Points on a hilly landscape, in no order, each with its height.
A climber steps from a point to the highest of its 6 nearest points, and stops where none of them is higher. Distance is the straight distance between rows; heights are no part of it.
z570: [131 158 162 119 122 139 106 180  71 169]  height 642
z425: [113  95 100 148 140 128 151  74 148  94]  height 315
z538: [158 154 105 152 110  87 118 115 135 162]  height 660
z787: [146 194 164 141 137 122  96 147 105 154]  height 842
z446: [145 173 154 141 109 135 108 177 107 161]  height 821
z926: [ 88 117 148 112 142 157 145 189 125  83]  height 618
z600: [166 142 115 121 144  91 111  61 109 183]  height 269
z342: [157 182 140 155 137  94 112 107 118 166]  height 728
z281: [ 99 133 160 124 143 152 136 173 139  78]  height 520
z146: [112  65  84 126 131 135 137  74 145 116]  height 283
z905: [131 135 111 159 114 119 127 158 173 104]  height 700
z39: [141 165 132 147 105 126 113 182 136 135]  height 656
z100: [140 146 103 166 104  96 128 141 154 137]  height 527
z706: [105  52  96  91 124 181 107  76 143 116]  height 159
z255: [163 107 106  80 113 131  92  76 110 195]  height 227
z156: [135  85  80 141 125 114 132  93 154 136]  height 384
z824: [ 80 116 173  98 155 163 158 162 106  80]  height 193
z130: [151 108  80 141 108  98 133 106 149 158]  height 490
z333: [ 91 107 137 109 141 161 145 195 104 106]  height 680
z215: [113 118 112 160 133 117 151  99 165  87]  height 322
z11: [ 94  63 104 102 128 161 124  61 133 103]  height 240
z692: [155 145 126 104 181 102 112  52 116 174]  height 382
z449: [160 134 121  92 176 120 105  49 109 177]  height 348
z990: [101 149 182 135 126 126 162 102 143  62]  height 275
z782: [166 124 112  99 145 111 111  59 103 186]  height 233
z763: [151 170 144 148 106 121 110 173 119 150]  height 738
z608: [109 138 141 157 142 127 153 111 162  67]  height 318
z404: [128  64  69 123 118 119 127  93 148 141]  height 311
z64: [140  71  81 107 111 136 118  89 141 163]  height 354
z929: [122  60  83 110 121 146 121  83 138 138]  height 305
z903: [131 138 141 124 101 144 119 203 107 138]  height 673
z669: [ 97 130 170 118 145 148 147 161 133  69]  height 411
z361: [105 138 162 136 136 140 144 146 152  65]  height 393
z383: [103  69 113 115 131 143 147  50 121 101]  height 281
z172: [124 133 130 129 114 137 120 201 136 127]  height 750
z558: [131 100  85 156 118 108 140 111 160 118]  height 380
z78: [120 144 128 148 118 134 127 177 158  99]  height 783
z804: [ 97 142 181 108 144 151 149 146 123  63]  height 327
z592: [161 176 132 154 107 104 112 156 138 151]  height 670
z273: [166 111  97 115 112 104 120  81 115 188]  height 370
z271: [119 126 130 118 118 148 125 211 119 126]  height 886
z684: [ 89 137 211  95 129 145 160 139 110  76]  height 231
z934: [136 148 148 118 113 137 115 190  79 156]  height 665
z851: [140 154 143 127 102 138 109 200 100 150]  height 674
z165: [151  89  72 121 106 108 135  92 140 173]  height 425
z482: [102 151 199 111 120 138 164 127 123  72]  height 246
z795: [153 194 151 153 154 106  99 110 118 154]  height 752
z847: [104 117 134 142 130 121 166  58 140  79]  height 260
z53: [ 76 122 181  85 151 161 164 160  93  84]  height 7
z205: [158 120  96 149 105  91 131  98 127 171]  height 564
z653: [ 98 121 136 119 135 157 133 200 136  97]  height 698
z730: [125 130 111 156 123 127 141 148 168  97]  height 342
z463: [153 155 126 120 166  97 117  53 117 175]  height 394
z400: [165 181 124 156 128  97 106 126 120 163]  height 742
z874: [127 123 135 109 110 151 127 203  73 163]  height 785
z140: [163 157 117 141 132  83 119  79 115 170]  height 444
z541: [146 179 169 124 134 137  97 167  80 162]  height 699
z507: [110 137 138 143 134 135 136 173 162  79]  height 572
z88: [119  57  84  99 117 156 107  89 143 138]  height 301
z125: [163 162 131 145 165  97 120  76 114 173]  height 540
z439: [119  82  83 146 126 116 149  93 158 119]  height 334
z115: [141 153 128 151 103 130 116 175 154 129]  height 608
z911: [102 102 126 110 133 157 133 209 104 122]  height 709
z240: [106 145 157 142 140 133 150 125 150  66]  height 341

For each start below, name the point where the climber stops.
z669 -> z271
z53 -> z271
z100 -> z78
z281 -> z271
z824 -> z271
z463 -> z787
z692 -> z787
z600 -> z787

Two climbers start at each pair of points below. Name the first point that both come to, or write -.
z804 / z482 -> z271
z684 / z847 -> -
z782 / z404 -> z787
